Points, in no order, along strands that fork, close into loops and pass close to each other.
In the rows, zero is written as 128.
Two points are linked if the straight distance between their rows is under 142. Some points are linked to none.
k739: [120  82 141 152 202 127 133 172 130 158 175 119 114 138 123 117 151 161
 113 157 172  64 169 148 160  68 111  98 134 118 146 134]
k13: [145 108 135  77  86 104 127  91 144 100 108 100 159 125  84 134 124 133
 119  99 111 126 101 111 124 157 101 152 127 139 109  89]
k581: [151 144 150  71 183  97 179 138 108 161 211 128 171 173  87 163 200 125
  97 168 123 103 160 108 138  89 140 133 157 136 124 125]
k416: [ 97 138 106 152 145  79  79 154 135 133 144 158 108  66 108 120  54 108
 148  95 131 152 121 123  98 104  78  97  87 124  97 141]
k436: [177 119 135  92 170 108 150 129 145 125 173 124 132 116 126 121 178 139
 135 156 150  98 160 134 166  75 167 140 136 161 126  75]
k509: [110 126 102 170 149 118 133  93  81  87  73 113 155 182 146 156 152 147
 102  99 165 176 121 114 137 169 140 143 106 125 107 113]
k44: [112 148 103 122 207 124 105 182 129 127 137 133  89 106  83 129 109 143
 168 130 138 146 112 148 153 115 125 118  95 115 133  51]
k374: [174  91 161  79 161  69 164  79 167 133 180 142 119 106 108 128 108 121
 115  93 150  91 127 145 106 109 111 152 132 140 111 132]
k570: [162 155  52  86 139 121 116 144 141 146 120  94 111  95  73 129 154 130
 116 108  96 174 117 112 102 135  91 132 135 176  93  83]
k28: [ 89 101 145 165 127 141 117 138  93 106 111 181  98 143 158 101  55 118
 127 104 135 113 204 127 188  65 168 126 143 158 138 168]
k546: [131 176  85 123 193  79 105 161 146 160 176 135 140 110  59 127 150 133
 158 128 126 176  93 122 125 103 119 141 105  96 128  56]
k945: [176 126 115  86 178 123 173 139 141 127 183 104  56 103 130  99 159 127
 151 135 119  57 121 121 121  61 159 124 124 152 132  62]
k321: [112  91 151 147 123 114  67 167 115  79 153 141 172 100 130 124 102 111
 150 121  82 128 205 113 120 111 114 101 166 168  95 140]
k314: [ 87 181 114 155  78 168 150  49 110  94  94 135 150 171 200 135 133 133
 107 116  94 139 127  76  84 173 130 106 159 114 140 148]
k745: [125 145 144 116  95 150 139  99 116 126  71  57 147 155 144 174 160 143
  98 105 149  97  83 147 117 155 136 144 109  91 128 105]
k30: [158 149 153  84  83 125 151  97 127 148 118 108 114 114 134 126  71 103
 127 102 143  89  82 144 103 149 105 148 111  85 132 139]
k286: [144  88 135 135 123 132 193 116 130 163 221 108 174 123 141 173 170 166
 113 130 124  64 167 101 118  94 133 157 139  96 157 168]
k319: [171  92 114 112 117 155 137  94 151 122 213  81 172 141  93 150 124 109
 128 157 104 114 121 146 148 163 146 178 150 105 124 131]
k539: [159 138 117 131 139 100  97 152 159 151 119 139  79 119 113 109  71 114
 143 119 147 110 156 147 162  75  86 101 133 156 142  97]
k566: [167 149 127  62 105 100 135 121 144 141  92  94 136 144 114 124 116  76
 126  88 143 118  61 115  88 159  96 173 103 125 114 110]
k257: [110 155 135 103 125 153 117 138 114 133  53 154  42 131 123 121 106  74
 120 153 139 148  87 142 166 127 163 128 131 158 159 104]
k914: [102 123 141 131 139 131 108 145  78  85  97 142 131 120 131 122  91 143
 146 104 148 135 144 135 184 108 159 121  94 119 111  78]
k679: [138 109 115  76 170  79 148 113 153 145 176 115  92  63  70 125 119 123
 121  71 126 104 120 138  95  97 102 138 122 130 129 112]
k389: [142 121 142 106 159 136 213 138 106 139 143 148 127 124 149 149 172 162
 125 137 162 109 140 124 144 134 194 168 123  96 183 139]
k861: [164 119 145 142 133  90 111 129 143 179 207 119 176 132  55 144 118 157
 151 136 104 105  98 120 105 116  82 117 120  90 121  97]
k16: [164  96  90 175 101 170 154 131 105 106 176 131 109 129 181  95 131 161
 166 158  91  76 191 105 154 103 156 111 136 130 144 113]
k363: [110  83 132 159 123  98 126 132 158 121 139 174 160 152 140  98 109 108
 109 133 213 148 113 116 165 126 131 174 102 109 166 198]
k615: [127 121 121 145 122 159  61 192 107 116 113 113 163 128 152 121 148 116
 131 152 109 149 177 124 126 101 101  85 165 186 100 142]
k635: [155 133 138  90  93  92  84 130 171 136 102 122 141 123 127  98 103  75
 108 124 170 136 111 150 120 108  73 136 129 169 111 163]
k979: [131 117 186 112 129 140 170 113 123 146 149 118 127 120 110 138 198 160
 129 173 118 101  84 134 110 153 144 111 134  86 174 120]
k551: [120 114 138 132 148 112 119  94 167 117 185 119 100 124  64 102  93 129
 144 114 107 135 126 192 163 136 148 123 153 100 141  94]
k654: [ 60 172 134 147 113 196 119 114  94 128  66 121 125 181 195 141 106 118
  88 116 153 141 127  97  97 106 164 105 195 174 138 197]
k766: [152 169  88 132  77 155 131 106 127 125 168 100 155 108 170 138 156 152
 133 178 118 126 145 128 156 125 179 115 134 112 106  91]
k958: [157 187  89 119 126 125 122 142 112 169  94 136  74  99 141 135  90 133
 111 131 173 163 101 150 121 110 132  94 107 160  82 131]
k597: [175 150 153 108 116  68  97 139 177 152 131 142 167  97 108 111 179 121
 147 139 147 146 107 135 121  81 100 140 101 141 104 104]
k64: [ 50 168 107 140  65 208 155  92 111  86 107 116 138 155 192 116 142 138
 105 114  75 124 172  87 130 148 156 120 168 114 149 145]
k645: [123 190 157 135  80 116 110  96 108 101 103 165 128 113 176 132 114 110
 156 126 133 170  82 111  77 125 146  88 114 140 121 143]
k366: [ 85 148 114 104 120 112  82 127 124  81 123 129 117 119  77  94  80  73
 157  64  70 174 115 121 121 119 115 132 140 130 146  98]
k281: [ 92 118 150 149  92 142  90 123 102 101 108 114 119 101 122 113  91 135
 137  97  91 142 120 146 110 133 101  75 122 126  94 144]
k825: [132 177 107 133 110 136 150  94 130 114  53 113 141 206 197 156 151  65
 111 127 162 152  89 113  96 205 152 182 109 131 134 149]
k595: [156  83 111 118 111 133 114 138 117 102 153 120 181  98 107 162 125 160
 122 122 122 133 184 137 152 133 149 161 121 155  86 138]
k130: [154 173 149  73 178 103 219 142 105 200 158 141 148 163 138 145 199 114
 106 192 129 108 129 109 125 138 153 139 153 109 145 134]
k514: [ 83 113 165 111 171 112 152 106 137 133 142 129  66  89  87 100 147 109
 117 137 125 119  62 147 140 129 120  99 130 102 165 101]
k836: [171 137 116 116 162 107 172 123 113 183 181 124 162 183  97 139 105 154
 112 151 141 118 130 133 137 163 131 131 155  84 131 123]
k504: [116  95 127 184  86 128 109 151 139 112 132 140 108 114 160  92 122 151
 117 151 109 121 213 132 137 125 137  72 178 159 130 180]
k494: [134  81 117 149 197 110 104 130 185 133 223 117 115 104  64 162 128 161
 138 145  88 108 171 158 140 118 127 120 145 148  94  86]
k306: [139  99 158 111 200 114 143 156 133 147 176 145 127 142  48 147 170 168
 149 152  86  95 135 112 129 122  94 115 143 134 155  58]
k258: [112 108 153 168 162 102 169 116  98 141  86 109 159 186 150 150 191 108
 112 134 142 127  61 103 108 191 135 158 101  71 163 113]
k622: [139  82 155 105 159 103 168  45 164 123 193 115  83 116 131 126 110 135
  94  84 114  86 155 166 124  98 160 130 155 127 102 122]
k59: [120 151 116 149  48 163 159 112 139 132 117 130 115 137 184 126  96 132
 133 115 156 112 160 147 162 119 180 149 133  89 185 179]
k84: [158 171 121 119 119 131 107 102 127 110  99 124 143 181 164 133 166  59
 136 138 150 182  67 128  82 176 123 157 103 151  96 157]
k553: [ 65 182 178 101 110 193 118 120 103 110  96 128 144 113 199 138 100 107
 121 121 115 118 119 107  74 109 163 105 183 151 115 178]
k355: [119 137 168 129  77 134 177  53 136 131 131 141 101 142 155  99  92 125
 129 116 134  87 136 148 161 126 164 154 129  71 178 147]
k372: [ 67  94 153 141 130  79  61 146 199  86 112 148 142 102  95 131 103 159
 141 125 117 146 167 154 114 158  81 113 107 144  81 138]
k726: [197 126 113  86 118 130 144 123 121 132 152 132 131  86 153 129 147 120
 151 139  98 104 167 114 138  92 120 142 129 166 111  95]
k340: [160 105 105 152  83 137 128 129 127 155 103 106 194 150 155 138 171 147
 104 125 144 136 134 105 112 133  65 155 118 120 128 183]
k970: [127  55 141 173 122  86  88 140 186 129 172  99 183 118  71 151 136 171
  99 149 132  92 184 142 148 129 110 141 136 124  99 144]
k931: [101 121 124 116 191 131 136 141 153 173 123 139  42 112  72 122  57 127
 107 121 152 112 114 180 156 131  98 120 138 122 138 129]
k579: [192 177  86  90 124 107 134 131 128 156  85 104 124 140 110 142 141 104
 128  96 109 168  90 114  88 157  99 153 123 155  90  89]
k688: [161 148 114 170  88 121  75 115 121 122  91  84 198 199 155 155 158 121
 121 101 171 153 122 124 105 116  84 142 107 142  92 155]
k806: [137 132 129  99 184 115 180 131  75 124 120 144  70 108 132 117  87 103
 158 121 115 102 109 120 163 136 172 148 109 112 138  55]
k704: [147 117 133 101 107 172 171 108 128 145 166  83 159 102 157 159 176 128
 111 149 112  57 150 121 128 124 114 159 133  92 158 132]
k942: [161 150 124  94 106 144 128 122 135 154  86  48 140 144 100 168 188 163
  98 133 137 117  95 139 120 133 127 132 133 146 105  79]
k675: [109 106 114 151 131  87  61 147 207 105 183 106 110  84  64 129 123 123
 167 118  78 118 174 154 146  99 125 122 140 143 121  74]
k571: [169  89 131 107 127 133 109 121 158 129 212 110 212 145  68 146 155 130
 129 163 121 128  90 107 129 168 130 186  94 131  89 146]
k625: [142 112 122 105 151 131 188 167 124 176 165 106 174 171  93 152 227 185
  84 158 139 102 166  81 149 101 138 144 162 141 163 138]
k613: [137  38 147 158 121  99 110 109 159  96 183 116 154 111  93 153 116 157
 120 102 104  90 203 156 153 128 149 159 130 130  94 147]
k795: [ 83 176 121 167 145  76  52 179 139 133 106 158 122 104 121 130  66 126
 145  95 124 169 134 105  58  97  85  67 129 166  81 146]
k949: [105 147 145 153 162 176 101 150  49 124  87 170 127 148 173 141  74  97
 148 128 116 172 110 103  93 124 128  93 157 154 121 161]
k997: [154 136  90  92 121 147 120 147 135 152 143  69 117  83  85 144 181 168
 111 153  99 114 111 119 122 111 119 116 128 169  78  75]
k36: [117 107  92 130 197  84 104 147 190 139 183 116  63  62  79 127 106 138
 141  60 117  96 167 147 102  72 113 125 113 133 134 109]
k568: [194  91 126 155 120 161 104 158 142 157 113 139 167 142  88 154 178 172
 149 161  99 158 138 139 122 150  95 152 115 145 132 139]
k317: [138  89  98 140  73 145 158 139 172 118 191 113 203 137 110 156 181 165
 132 130 144 145 122 108 132 153 169 211 116 115 143 185]
k522: [131  52 130 184  95 110 112 131 159 143 141 116 192 135 100 129 171 183
  98 143 136 125 137 109 121 146  74 129 122 115 140 171]
k786: [111 109 131 128 130 116  92 108 186  93 125 130 128 136  78 108 143 147
 127 149 128 163 130 167 170 153 126 118 151 137 140  97]
k387: [107 170 125 135 126 110  51 154 145 101  71 123 130 149 118 139 103 121
 134 102 152 178 129 144 133 105 109  93 122 165 105  96]
k495: [ 76 132  77 120 211  83 101 133 186 145 150 146  62  71  67 118  75 125
 153  84 131 131 150 140 115  95 105 141  92 107 174 124]
k327: [173 161 124 142 126  89 113 123 165 195 156 113 148 143  78 118 123 165
 131 136 144 140  87 143  96 138  79 105 126 100 105 106]
k117: [113 153 124 130  82 131 102 141 132 101 149 114  56  79 130  73 108 106
 175 102  81 101 141 128 119  59 152  81 135 150 142  95]
k984: [ 94 169 102 116 107 187 198 105 137 115 115 134 110 103 194 136 147 107
  99 137 118  71 159 115 147 171 160 165 125  76 182 127]
k455: [129 110 130 140 195 140 147 179 108 193 111 119 104 145 134 124 149 146
  85 168 188  96 118 132 163 102  95 113 125 109 162 145]
k607: [163 108 170 142 164  87  98 163 212 156 180 163 129 106  84 133 157 157
 167 169 146 131 148 194 115 128 121 126 114 126 129 145]
k91: [111  80 119 158 126 167 152 130 112 118 139  95 133 148 100 124 183 211
 112 159 103  99 130 104 169 140 151 114 140 109 159  92]
k648: [146 110 121 101 186 114 172 128  83 133 116 162  86 101 133 126  81  72
 137 128 116 141 108 127 139 167 111 157 116 127 127 113]
k26: [153 108 107 144 132 161 156 158 101 165 117  98 176 157 148 156 181 127
 113 138 144 144 104 126 123 153 100 175 118  83 146 163]
k911: [100 130 154 150  97 135  82 114 124 110  93 136 138 157 141 108  92 112
 116 115 124 158 114 127  85 145  88  78 156 150 112 188]
k818: [138 137 105  82 157 159 199 148 105 155  83  86  50 136 134 106 122 132
 108 147 109  71 114 131 147 172 159 121 151 135 130  77]
k746: [119 140 135  90  92 144 171  70 135 133 127  75 123 141  96 135 126 124
 122 132  73 106  94 138 130 200 152 149 155  79 138  78]
k940: [106 104 113 130 151 135 159 107  72 130  90 179  90 131 147 118  54  87
 103 130 124 143 128 112 166 156 112 131 138 132 130 155]
k585: [187 173 103  86 168 107 174 139 112 191 144 114 123 135 118 134 109 120
 128 140 140 128 118 137 141 143 139 141 150 110 116  84]
k698: [191 147 123 127 113 124 142 109 132 164 152 138 126 125 176 131  87  91
 140 145 167 116 145 157 156  94 142 149 130 116 143 150]
k342: [104  88 155 136 149 128 101 161 111  86 100 175  91  88 128  95 120 162
 151 123 110 107 166 120 134 102  99  75 109 172 119 117]
k525: [137  98 119 123 132 125  71 139 178 102 137 124 181 139  93 117 150 103
 125 154 126 170 144 150 154 146  90 151 136 155 113 125]
k882: [ 90 122 150 128 113 157 134 127  93 106 115 173  69 119 178  76  79 122
 129 139 120  82 178 107 144  66 171  93 149 188 122 168]
k913: [ 67 133  98 176  82 186 143 143 104 108  87 137 121 146 195 123 132 131
 107 120 149 171 137 100 130 120 150 114 156 138 161 205]
k237: [ 91  87  91 181 109 160 146 154 114 129 107 149  98 132 175  91 122 145
 104 130 140 138 176 105 160 102 113 105 159 153 171 193]
k916: [112 146 105 137 153 142  65 193 110  81  80 121 115 132 138 112 126 142
 141 143 159 134 138 133 165  82 131  90  90 164  89  70]
k667: [172 162  95 164  84 159 153 142 112 171 116 141 137 138 196 142 108 125
 134 147 175 143 142 131 149 117 143 142 119  96 158 174]
k283: [103 123 116 115  86 193 161  93 138 100 162 100 118  88 188 127 170 119
 123 146 106  63 167 134 153 119 158 138 134  96 156 137]
k437: [121 186  98  95  95 154 169  86 106 132 112  86 100 118 155 135  88 117
 122 119  85  98 112 127 141 173 139 123 134  86 111  70]
k776: [166 169 119 121 173  99 101 140 158 183 113 134 170 139  99 132 218 162
 127 156 135 163 100 132 142  95 103 144 111 138  54  97]
k51: [ 95  94 144 173  96 110 102 111 101 106 122 118 168 111 145 126 116 155
 112 110 143 133 120 135 128 130 110  93  95  87  92 152]
k382: [ 92 147  91 156 108 188 159 143 100 125  54 110  98 146 194 159 170 114
  99 126 171 148 109 115 132 138 153 152 114 128 162 178]
k661: [127 128 148  72 165 144 205 110 120 154 146  95  73 133 114 135 131 122
 100 141 115  74 125 157 138 158 160 135 171 112 159 122]
k394: [142 141  95  78 151 131 159 146 120 144  75 107  42 110  96 108 106 154
 108 107 121 119 120 130 129 152 119 110 143 162 122  83]
k646: [132 179 107 161 113 105  84 159 129 151 131 149 101  89 155 119  96 119
 131 159 153 180 128 145 112 109 140  61 127 163  71 154]
k184: [152 105 162  78 147 129 180  78 154 128 200 104  95 122  82 159 146 162
 117 117 100  85 139 162 121 124 176 130 168 138 135 115]
k266: [123 178 119 111 209 102 105 183 165 196 149 140 152 147  72 147 182 193
 141 167 134 142 128 136 135  89  89 109 121 128  72  92]
k862: [113 118 127  99 160 123 134 140 103  93 132 137  71  80  98 106 108 130
 164  99 115 122 130 138 154 108 157 124 105 130 120  65]
k684: [182 173 100  94 151 138 193 136  94 177 145 113 125 130 173 133 130 144
 119 164 152  80 149 112 157 117 149 144 132 110 122  89]
k956: [156 117  95 138 144 165  86 201 108 126  95 108 129 133 136 104 178 160
 138 164 126 117 150 123 148  89  96 103 105 169  91  97]
k216: [106 118 144 117 117 161 108 167  79  96  92 152 155 134 168 132  83  93
 129 110 148 145 173 121 152  88 158 141 149 162 143 184]
k701: [101 131 119  98 120 144 151 112 118 145  96 119  35  86  92  98  77 126
 107  93 109 126 109 168 126 147 114 107 133 138 119 133]
k422: [157 139 131  97 206  83 136 148 124 139 181 155 166 128  68 140 144 118
 151 145 131 162  98 130 134 145 124 168 111 109 111  80]
k755: [141 129 138 143  73 120  69 154 144 101 144 102 121  95  99 116 129 128
 173 124  80 124 149 145 136  90 135  89 139 145 125  74]
k594: [115 105 147 105  99 101 121  92 155 124 109 141 121 113 138 102 100  91
  78 138 176 123 128 146 149 117 110 124 136 152 128 183]
k774: [148 143 112 112  90 139 129 117 132 132 137  85 137 120 139 123 106 124
 119 129 149 118 141 165 162 117 152 119 146 119 118 115]
k749: [119 119 141 156 146  88  63 169 195 125 148 164 152  92 104 136 137 156
 161 165 150 169 130 171 110 157 102 119  80 119  81 144]
k855: [159 144 126 135  98  92 144  76 111 114 110 152 165 168 149 120  81 133
 136 110 149 148  92  96 124 176 128 144 103  93 119 112]
k77: [104 126 149 136 177  99 201 166  91 166 102 115 172 211 119 163 167 125
 113 146 128 119 103 106 107 196 175 139 136  87 178 116]
k932: [130  99 170 139 110 102  86 121 162 113 156 153  88  80 115  94  98  55
 154 118 114 123 118 163 110 104  97 115 126 143 145 170]
k584: [122 116 151 127 199  99 160 135 119 175 151 148 142 166  95 133 127 145
  94 156 162 119 115 133 138 146  90 110 142  87 151 144]
k413: [158 146 155 117  93  92  88 141 146 117  96 147 184 118 164 114 159  92
 126 145 167 159 138 128 131  85 113 132 114 168 113 153]
k936: [161 136  94  94 195 100 147 150 130 174 187 116 103  87  85 130 112 142
 121 115 136 124 127 145 124 114  97 118 135 132  94 101]
k805: [ 88 136 117 116 146 159 162 125  86 120  77  99 102 127 175 135 141  54
 114 157 111 126  92 133 156 175 156 148 121 102 142 101]
k542: [ 93 162 117 134 149 137  91 134 117 131  76 171  55 124 102 145  98  64
 123 138 153 192  50 149 122 143 137 123 104 158 123 134]
k991: [108 176 142 112 102 125  88 128 104 110  97 122 137 142 119 115  73  85
 157  61  81 159  90  90  66 104 109 106 158 142 142 111]
k123: [135 157 112 152  69 187 106 112 118  92 128 122 208 163 182 176 181 123
 146 128 106 154 128  89  53 160 128 156 117 138 111 194]
k685: [ 96 113 154 105 158  79 135  86 150 124 161 132 115 130  83  84 100  88
 115 116 145 126  44 124 122 156  94 138 110  79 137 121]
k478: [118  95 135 119 181 103 132 120 129 151 138 136 122 133 101 110  85 100
  94 138 168 130  65 146 129 170  65 134 110  94 112 157]
k118: [163  87  93 157 140 116 159 118 116 149 174 132 173 148 137 126 116 150
 122 131 138 128 177 111 170 123 118 154 147 100 148 130]
k429: [103 137 138 121 105 125 104 122 111 130 134 134  58  76 128 100  68  54
 149  93 101 105 116 134 128  57 106 108 134 139 142 131]
k76: [153 195 106  96 151 157 208 141 117 197 126 109 143 133 180 157 185 126
 101 178 138  83 131 119 125 163 163 160 128  84 139 107]
k370: [ 92  79 133 161 103 131 159 120 111  95 120 173 139 136 145 103 101 130
 132  93 151 152 144 117 159 139 141 169 113  95 170 192]
k159: [139 103 170 121 155 150 185 118 106 120 145 152  72 119 148 116 152 155
 148 145 140  75 137 144 153 106 192 131 115 111 180 116]
k965: [179 145 108 159 103 110  72 171 149 163 148 106 176 103 108 146 166 171
 138 164 120 141 163 148 147  96 142 124 109 149  53 104]
k800: [ 77 152 128 109 154 110  92 127 146  83  77 175  82 118  86 121  93  98
 132  91 135 202  75 126  87 164 121 128 100 165 114 141]
k917: [127 104 141 113  88 169 146 102  91  80  78 121 150 115 142 162 169 159
 136 121  72 120 129  93 115 162 144 146 106 136 126  96]
k651: [ 61 156 155 133 173 135  83 114 100  79  62 148 100 172 108 140  97  96
 134  78 119 194  86 120  75 147 115 109 151 179 104 138]
k35: [172 101 181 122 170  95 144 131 134 162 217 159 159 143  46 177 157 182
 141 149  93  91 146 105 107 103 112 114 127 129 141 108]
k276: [ 64 116 181 154 128  86  41 181 151  86 128 153 153 108 112 118  87 117
 143 122  92 140 181 127  88 139 104  94 162 154  80 167]
k396: [102 117 150 161 154 114 135 119 100 116 113 164 110 125 122 115 105 177
 132 135 162 136 118 139 176 127 158  99  97  83 136 101]
k282: [116 172 130 124  90 138 150  85  93 137  59 146 128 165 194 157  84  57
 114 123 152 115  79  97  98 173 128 161  96 106 132 156]
k103: [ 85 142 100 115 151  73  64 127 214 116 125 126 131 125  68 106 119 126
 136  93 154 164  77 118  82 149  59 131  79 123 113 119]
k629: [ 77 139 150 117 138 143  63 156 114  93  73 158 142 153 117 127  55  88
 134 102 146 170 143 151 153 114 125 127 137 167 112 145]
k832: [100 119 106 174 169 158 127 142  50 125  62 168 114 167 178 135 108  96
 110 140 137 172 125  86 149 139 106 117 129 145 137 148]
k204: [127 167 159 110  97 163  78 136 129  97 138 122 188 125 150 133 123 110
 168 129  75 162 124 110  58 128 155  99 196 167 112 140]
k297: [135  70 164 151 156 129 107 128 154 100 158 153  74  86 137 115 124  98
 150 122 118 120 170 194 144  96 155 116 127 146 128 151]
k775: [139 126 136 102 121 146 164 108 126 145 170  71 189 175  84 173 146 111
 115 162  87 102  85 112 125 200 155 176 144  82 136 101]
k632: [ 94 108 149 163  73 152 125 101  95 110  90  87 155 139 154 134 136 155
 118  98 132 104 113 127 139 122 120 114  99  73 147 133]
k878: [ 63 161 121 121  95 197 176 112 102  99  73 141 109 147 198 109 130  87
 113 128  86  93 163  88 157 146 147 154 145 110 185 132]
k78: [ 96 196 134 106  92 142 142  93  92 136  51 132  84 138 175 147  72  44
 124 110 103 109  74  99 104 147 127 136 126 121 136 108]
k851: [157  97 119 127 186 121 141 113 150 113 175 123  40 122 139  89 107 121
 146  95 105  63 143 136 140  44 148 109 128 144 130  63]
k325: [135 119 103 112 116 148 209 142 144 129 168 128 168 147 142 161 163 133
 132 116 154 127 129 114 132 163 177 220 129  75 185 155]
k468: [141 171 150 146 108 169  93 106  94  96 118 124 175 163 161 170 154 124
 172 117  85 174 103 105  34 150 132 114 149 164 104 141]
k904: [133 110 153  90  74 125 112 102 126  75  80 124 164 120 119 144 154 151
 120 109 100 135 146 102 112 139 124 129 134 181 112 112]
k75: [173 138 109 151 119 101  97 110 161 163 103 139 146 165 115 110 121 152
 112 136 140 166 115 125 103 157  48 105 132 139  97 127]
k364: [ 82 106 144 130  65 122 113 100 124  65  89 135 188 164 134 109 128 148
 107  92 117 154 158  98 136 141 140 130 146 146 133 161]
k41: [142 104 110 167  89  95 125 134 146 111 154 167 201 130 165 101 160 129
 140 139 177 173 135 106 131 132 136 165  94 110 128 197]
k289: [111  74 118 133 104 147 195 100 114 107 152 133 157 130 133 132 131 149
 130  99 112 117 145 109 139 182 147 197 121  71 164 164]
k428: [140 149 113 144 113 124  62 121 154 126 101 119 129 179 120 118 104 101
 126 102 143 167  84 135  51 160  56  96 124 169  80 175]
k803: [145  94 130 164 139  97 165 119 130 173 186 116 156 133 152 119 141 153
 105 145 174  87 163 118 158  74 117 117 147  89 165 141]
k881: [ 81 110 118 157 112 144 201 120 110 132  86 108 149 162 164 145 154 122
 113 109 118 114  99  98 124 200 146 185 117  53 185 137]
k780: [141  73 122 141 213 138 132 154 144 128 190 131  81 116 101 120 138 185
 141 152 119  70 172 157 140  98 123  96 128 147 110  99]
k485: [ 79 118 137 156 137 151 104 136 126 121  47 166  70 132 125 118 105 162
 101 131 160 151 126 153 156 133 118  83 119 161 128 150]
k548: [156 191 112 108  83 139 122 100 128 119 139 117 138 112 160 138 137  96
 144 141 127 171  74 145  95 159 143 129 104 115  95 130]
k357: [ 90 168 143 118  64 151 151  59  97 109 118 116 127 128 167 110  64 107
 124 108 106 106 133 130 155 138 144 132 131  71 124 118]
k139: [143 125 121 163 102 143 128 139 116 130 146 158  80  82 174 102 111 152
 143 165 131 139 160 152 132 125 165  68 129 149 113 158]
k486: [ 97 112 121 204  93 109  85 164 131  99 134 159 196 152 165 117 131 136
 129 128 154 194 160 108 106 138 142 116 129 137 119 202]
k343: [157 133  91 172 103 128 130 157 130 155 182 107 178 118 144 133 182 176
 128 177 155 133 167 132 168  95 180 131 121 109 107 127]
k182: [119 107 143 134 172 132 161 152 100 144 127 111 167 195  74 163 181 181
 108 155 110 126 117 105 140 178 147 136 141 102 169  91]
k647: [149 169 138 122  97 101  94 126 121 110  86 144 115 121 119 127 129 101
 170  77 108 170  68 104  48 129 101 119  90 145 140 118]
k63: [117  69 156 158 161 150 131 121 120  88 175 124  88 114 139 103 140 134
 150 118 118  85 170 171 179  80 191 126 115 111 135 108]
k650: [ 95 134  85 127 157  88  98 126 155 153 156 138  70  85  67  98  47  88
 136  71 136 129  98 136 105 112  85 139  97  95 151 152]
k773: [ 69 125 175 129 122 151 100 149  79  84  94 167  86 111 148  77  99 125
 153 123  98 109 135 103 130  74 139  72 126 173 120 127]
k447: [105 119 141 127  52 123 131  87 161  93  93 132 156 141 168  99 147 117
  95 123 170 142 120 114 117 143 134 135 128 134 143 204]
k419: [135 136 125 167  83 184 110 124  74  93 100 133 158 146 171 158 167 163
 163 133  76 151 139  91  95 144 144  98 130 143 132 112]
k636: [158 156 101 169 119 120 127 127 120 158  75 135 135 151 169 120 184 169
 102 153 176 158 130 110 144 103 116 103 122 148 117 130]
k98: [148 114 109 125 112 143  93 130 139  97 114 130 168 179 135 111 137  93
 123 139 146 185 103 137 128 179 110 152 124 141 117 167]
k440: [139 122 114 122 162 155 145 143  95 149 106  97 129 126 148 138 170  91
 114 164 129 143  84 138 135 159 112 143 121 104 129 117]
k844: [118 135 130 123 115 180 144 149  88 137  53 126  77 135 172 137 119  93
 115 151 158 117 110 139 171 127 162 143 115 129 165 139]
k102: [199  84 161 125 144 109 115 159 176 163 136 169 155 128  88 141 152 175
 145 137 144 127 166 163 119 135 109 159 117 141 141 151]
k40: [144  98 104 125  73 166 145 158 116 103 109 117 150 112 144 159 139 189
 129 101 140 134 191 136 145 131 178 155 122 148 130 164]
k909: [178 149 149 106  77 123 142 105 121 118 126 168 126  96 192 121 115 113
 163 129 108  95 183 107 120  91 129 115 137 165 151 127]
k426: [105 135 141 144 143 127 102 138 150 130 111 128  72  88  93 105 169 131
 138 142 123 148  67 151 119 123 104  82 110 119 162  91]
k767: [156 115 160 136 111  73 113  89 182 136 205 113 139 132  65 125 105 149
 150 108 114  95 127 152 131 112 145 121 145 100 134  85]
k578: [125 159 171  96  81 132 131  99 114  92 127 173 123  79 170 116 114 105
 166 121  81 128 128  99  83 112 133 101 138 150 142 130]

How many points has the smallest loop of links through each point below? Write none if it is on no loop.
k661: none
k739: 6
k28: none
k428: none
k805: none

A fork is a point with three links, a tip a point with one. Leave the first point through the second and follow the links. Name the first fork or tip that comes.
k343 / k766: k571
k956 / k615: k568
k568 / k102: k916
k389 / k159: k739
